A landscape with many valleys, sampled at points; each row gives a point and its height.
From any point a ball takes the steepest step (drop divided by distance) to one of its 2 nearest points. It stops when none of these is lower. Distance is the straight distance between rows; heights are no part of it.
z_204: [ 75 132 141 114 127 158 149 177 157 164 188 115 198 150 165 138  64  60
 137 209  84 182 172  74]  (h 530)
z_803: [144  72 104 131 103 154  80 158 101 100  68 137 100 112  89 159 117  94
 152 134 128 154 110 146]  (h 693)
z_188: [ 60  98 171 142  99 186 154 179 156 166 174 146 195 176 145 127  33  73
 117 186 109 211 169  49]  (h 481)
z_475: [139 162 154 120 173 159 152 112 125  86 161 127 102  77 150 135 177 169
 126 150 140 104 135 119]  (h 833)
z_246: [134 130 119 143 136  85 176 110  83  88 144 122 136 140  61  52 125 155
 166  64 159  79  40 144]  (h 564)
z_139: [193 134  87 113 135  71 185  91  69 135 126 125 132 135 126 126 120 134
 145 104 192 106 103 142]  (h 462)
z_762: [163 126  61 137 147  96 175 138  85 140 158 107 129 120 118 109 141 164
 113 127 157 113 133 150]  (h 383)
z_830: [137 109 117 109 116 147 119 172 112  87 103 133  98  94 132 137 138 120
 112 148 124 124  88 157]  (h 646)
z_669: [124 123 149 113 162  90  98 122 115 163  94 113 153 130  83 147 146 133
 173  93 182 115 163 167]  (h 277)
z_347: [160 119 113 120 176 117 120  83  97  91 125 154 155 108 132 168 132 127
 210  86 170 101 150 133]  (h 545)
z_573: [142 161 132  90 146 124 137  91 125  98 147 166 122  88 124 123  89 127
 110 112  95 133 100 185]  (h 738)
z_130: [132  93  70  94  95 122 106 124 151 124 142 151 115 123 124 137 109 112
 163 179  74 124 148 143]  (h 702)
z_381: [169 159 179 124 136  94 141  81  98 123 117 140 132  82  85 104 169 106
 125  99 144  97  39  95]  (h 473)
z_78: [149 160 150 113  90  59 165 163 110 154 120  82 136 143 115 135 149 163
  99 149 135 107 121 135]  (h 493)
z_408: [151 137 136 149 152 135  88  97 139 116  91 105 123 130 122 136 117 171
 165  56 138 130 115 119]  (h 604)
z_864: [123 112 116 150 169 112 103 155 136 142 158 137 159  83 135  97 173  94
  75 129 101 101  86 121]  (h 547)
z_740: [ 95 106 110 183  94 167 116 140 127 201 130 114 124 171 160 152 107 113
 100 135 132 164 189  56]  (h 354)
z_914: [148 123  84 137 158 143 114 118  85 108  95 151 166 136  66 151 122 108
 147  58 163 127 138 168]  (h 476)
z_684: [113 135 157 121 108  97 119 135 154 186 115 111 159 162 166 104 111  99
 108 148  68 129 127 120]  (h 399)
z_156: [105 116 102 129  84 156  98 141 164 143 123 141 118 156 135 129 112 118
 132 189  65 141 172 102]  (h 669)
z_487: [135 127 134 130 164 144 124  84 139 128 133 171 113  95 163 132 149 122
 143  97  97  86 105 122]  (h 955)
z_86: [ 76 106 127 179  98 182 137 176 137 166 169 136 155 175 161 132  75 111
  94 180 116 182 189  64]  (h 422)
z_653: [142 122 178 159 157 168 182 145 145 131 106 102 154 128 201 134 152 144
  82 176 114 160 148  71]  (h 879)
z_469: [123 124  61 109 125 137 138 109 148  92 129 164  99  87 133 152  89 122
 170  93 184 118 121 144]  (h 634)
z_484: [121 139 181 134 134 183 157 143 176 136 100 161 142 159 203 139 115 126
  58 165 103 173 117  91]  (h 899)
z_45: [113  98 126 142 111 147 100 123 147 181 106 158 137 131 219 147 112  98
  82 126 130 137 124  84]  (h 932)
z_171: [147 123 129 132 132 114 140 124 143 108 101 103  94 142  99  95 143 142
 170 145 147 133 147 180]  (h 759)
z_50: [126 150 111  98 109 141 183 144 135  70 115 158  86  90 110 131 142 114
 112 140 163 107 102 180]  (h 579)
z_528: [ 78 130 158  89 121 186 133 117 150 127 152  95  85 130  85 142 164 127
 143 117 149 141 168 151]  (h 359)
z_643: [105 150 150 107 130 109 222 106 130  65 111 160 114  95 105 116 120 104
 150 107 167 121 144 200]  (h 484)
z_551: [ 95 101 156 148 158 115  81 143 148 172 132 100 112 127 129 134 152 136
 147 106 171 138 134 144]  (h 107)
z_87: [142 124 124  92 163 150  82  87  73 121 140 149 113 110 159 158 134 110
 182 128 151 123 157 126]  (h 578)
z_194: [106 100 131 150 116  86  89 156 109 195 131 117 169 159 168 103  77 107
 110 172  99 165 161 129]  (h 336)
z_645: [121  96  88 133  82 128  93 139 180 131 132 131 113 127 170 131  95 187
 110 157 122 134 124  94]  (h 711)
z_705: [172 169 138 141  94  93 189 131 154  94 101 134 105 128 107 130 170 146
 156 139 100  76 118 149]  (h 389)
z_886: [143 140 162 130 152 107 158 115 131 157 106  90 125 138 103 107 144 166
 135 133  86 129 150 162]  (h 794)
z_214: [107  98 140 137 153  88  74 144 116 181 165 115 143 147 140 108 131 109
 125 143 128 149 149 165]  (h 258)
z_231: [122  96  73 120 116 125  95 134 149 102 159 148 107 117 122 132 134 127
 170 124 137 101 124 153]  (h 685)
z_488: [ 88 141 188  80  99 189 149 128 149 159 109  95  82 162 123 149 155 134
 109 142 115 142 139 123]  (h 80)
z_437: [180 132 112 138 153 114 135  79 121  97 150 106 138 123 133 119 143 160
 153  62 132  99  82  94]  (h 561)
z_947: [140 202 177 117 154 114 188 129 120  97 166 139  99  76 107 130 151 155
 132 161 108 100  97 141]  (h 812)
z_348: [158 122 110 116 129 100 198  92 124 112 116 143 103 104 155 146  98 121
 154  83 200 129 104 161]  (h 551)
z_24: [129  62  96 145  87 151  80 150 145 148  78 131 113 106 118 163 108  92
  97 152 134 175 131  89]  (h 734)
z_257: [169 137  91 122 124  86  72 125 117 116 130 127 151 166 127 134 130  98
 137  75 159 102  65 131]  (h 432)
z_526: [118 147 127  84 164 150 117 108 152 138 167 144 107 105 135 143  96  98
 123 148  89 168 111 155]  (h 694)
z_827: [145 121  86 134 114 123  70 143 109 146 134  97 135 153 144 166 130 108
 125  80 152 136 110  89]  (h 365)
z_916: [141 132  99 123 142 117 142 106  80  70 152 105 143 142 103 113 107 176
 193  40 163  80  67 109]  (h 522)
z_499: [ 95 104 174 153 101 183 116 126 157 151 117 157 161 167 222 119  72 114
  78 137  97 173 129  65]  (h 917)
z_397: [158 144 169 118 125 109 136  90 119 143 107 121 112 115 147 111 160 125
  86  88 166 110  66 109]  (h 406)
z_82: [138 156 161 107 125  69 130 148 116 143 124 124 141 110 100 130 158 122
  88 123 162 107 109 173]  (h 420)
z_810: [136 118 131 139 162 137 100  95 136 158 127 139 144 104 208 120 114 112
 117 119  81 120 105  71]  (h 944)
z_704: [125 131 167 106 148 128 130  71 110 188 137 113 127 137 161 104 138 147
  88  87 125 120 117 115]  (h 306)
z_245: [151 161 144 145 100  95 214 121 118  71 145 143 123  99  56 103 181 146
 130 110 136  82 103 155]  (h 290)
z_56: [141 149  75 131 137 153  96 135 127 125 121 112 121 133  66 146 136 104
 126 104 160 157 159 152]  (h 397)
z_455: [107  89 106 149 108 157 132 153 107 141 157 119  99 155 100 162 156 137
 174 128 107 129 190 148]  (h 527)
z_440: [108 145 143  74 146 134  78 143 120 143 151 119 138 103 173 131  86  79
 102 191  88 170 107 107]  (h 644)
z_209: [140 145 128  71 156 117  56 103  96 132 148 131 147 101 155 128 131  83
 123 147 114 118 118 107]  (h 610)
z_263: [130 146 135 132 103  75 170 184 102 155 147 110 152 143 177 124 152 110
  90 189 121 103 133 113]  (h 544)
z_502: [ 81 112 180 137  92 168 104 166 176 116 132  97 149 155 167 131 112 160
 102 153  60 152 123  73]  (h 776)
z_152: [150 134 108 100 122  96  93 110 112  67 103 133 171 172  72 106 101  97
 166  64 175 107  67 172]  (h 495)
z_748: [ 98 138 119 146 150  78 171 126 139  33 113 164 140 101 115 106  99 114
 190  73 172 108 121 182]  (h 396)
z_977: [105 124 127 163 127 143 112 139 137 159 113 116  52 153  94 128  89 176
 185 159 165 167 166 155]  (h 874)
z_884: [107 160 162 127 135 128 141 160 131 157 130  98  97 164 140 128 147 165
 151 172  97 121 149 146]  (h 818)
z_267: [134 147  71 139 140 140 159 147 130 162 157 101 106 147 114 142 149 117
 113 129 144 143 154 145]  (h 259)
z_414: [116 132 119  98 129 155 138 120  99 115 169  98 117 136  98 135 183 150
 160 119 120  98 185 139]  (h 472)
z_224: [113  95  73 160 136 137  95 133 110 171 110 122  84 160  64  96 120 138
 177 116 156 136 155 152]  (h 903)
z_439: [121 116 144 127 147 146 112 101 147 167 117 114 151 142 140  95  93 177
  93 171  81 182 172 115]  (h 457)
z_15: [143 127 115 154 120  91 162 148 119 142 146 118 174 114 157  74 164  90
  72 164  98  88 110  83]  (h 573)
z_885: [148 152 141 131  93 107 148 138 169 129  88 129 126 147 121 169 170 135
 125 125 117  97 163 154]  (h 418)
z_987: [149 132 154 148 150 179 148 133 145  99 143  98 107 121 178 158 163 157
 102 140 131 164 136  99]  (h 858)
z_216: [108 111 112 178  97 155  56 140 118 179 129 119  90 152 154 174 109 120
 136 114 152 153 143  58]  (h 273)
z_695: [117 166 127 162 140  74 198 124 118  48 131 176 144  95  60  75 154 123
 162  95 177  69 108 167]  (h 320)
z_605: [155 167 124 111 129 113 141 112 112 128 146 154 138 112 154 113 131 120
  60 134  99 112 100 137]  (h 769)
z_503: [132 130 119 128 158 147 115 120 166 121 111 163 155  80 108 137 154 150
  80 135  97 122 161 155]  (h 567)
z_64: [134 135 168 111 159 101  91 124 109 130 128 145 152  75 111 121 161  95
 104 101 103  84  53 116]  (h 513)
z_593: [146  72  86 138  79 131 103 129 171 120  81 136 121 117 118 157 113 161
 109 118 143 144 138 125]  (h 756)
z_300: [ 74 129 172 131 137 175  86 151 176 132 162 128 125 129 131 166 131 177
 128 142  71 146 163 110]  (h 801)
z_523: [164 138 109 107 115  83 147 113  92  84 126 121 159 133  59  97 133 132
 120  81 147  97  68 153]  (h 552)
z_837: [127  92 113 145  54 171  99 122 141 138 112 116  94 171 107 141 102  93
 124 191 100 182 186  64]  (h 635)
z_2: [107 110 148 138 111 130 133 154 200 139 113 128 136 120 185 115 132 147
  93 166 101 111 101  78]  (h 747)
z_303: [131 109 145 119 101 110  94 159 136 140  84 106 141 143  94 137 163 113
 103 125 130 131 140 163]  (h 309)
z_661: [119 156 113 125 174 137 144 100  60  75  95 164 174 128  97 146 112 119
 181  46 194  95 144 150]  (h 514)
z_37: [115 130 137 107 160 145 143 128 169 142 139 141 175  97 136 124 113 155
  78 189  52 148 158 118]  (h 515)
z_429: [123 132 112 146 134 112 159 133 120  30 137 108 121 119 106 101 108 171
 183  67 153 113  94 162]  (h 467)
z_128: [128 123  86 115 138 105 107 124 120  94 106 143 118 137  79  97 119 126
 214 128 153  99 139 179]  (h 721)
z_919: [108 105 158 108 148 154 142  98 105 176 140  87 141 135 168  70 130 155
  85 156  97 145 144  89]  (h 390)
z_76: [180 182 170 136 135  95 172  99  93  89 148 169 119  88 133 107 152 131
  93 139 120 112  82 152]  (h 790)
z_166: [131  83  91 158  54 151 100 136 110 143 124 125  94 171  74 171 128 109
 130 133 125 164 188 119]  (h 586)
z_609: [104 173 154 156 130 158 103 171 138 164 113 132  69 176 140 147 109 160
 139 175 129 164 157 140]  (h 842)

For each start below, name the point where the ball stops.
z_987: z_267
z_130: z_488
z_440: z_267

Call two points neighbours if one is among the 2 nearest of the other. Go from one point of each pair to the other, from neighbour to neighbour, staying as low as possible. Name the highest point that can't be avoided.
z_704 and z_303: z_15
z_245 and z_303: z_885
z_488 and z_267: z_130
z_216 and z_303: z_246
z_551 and z_645: z_2
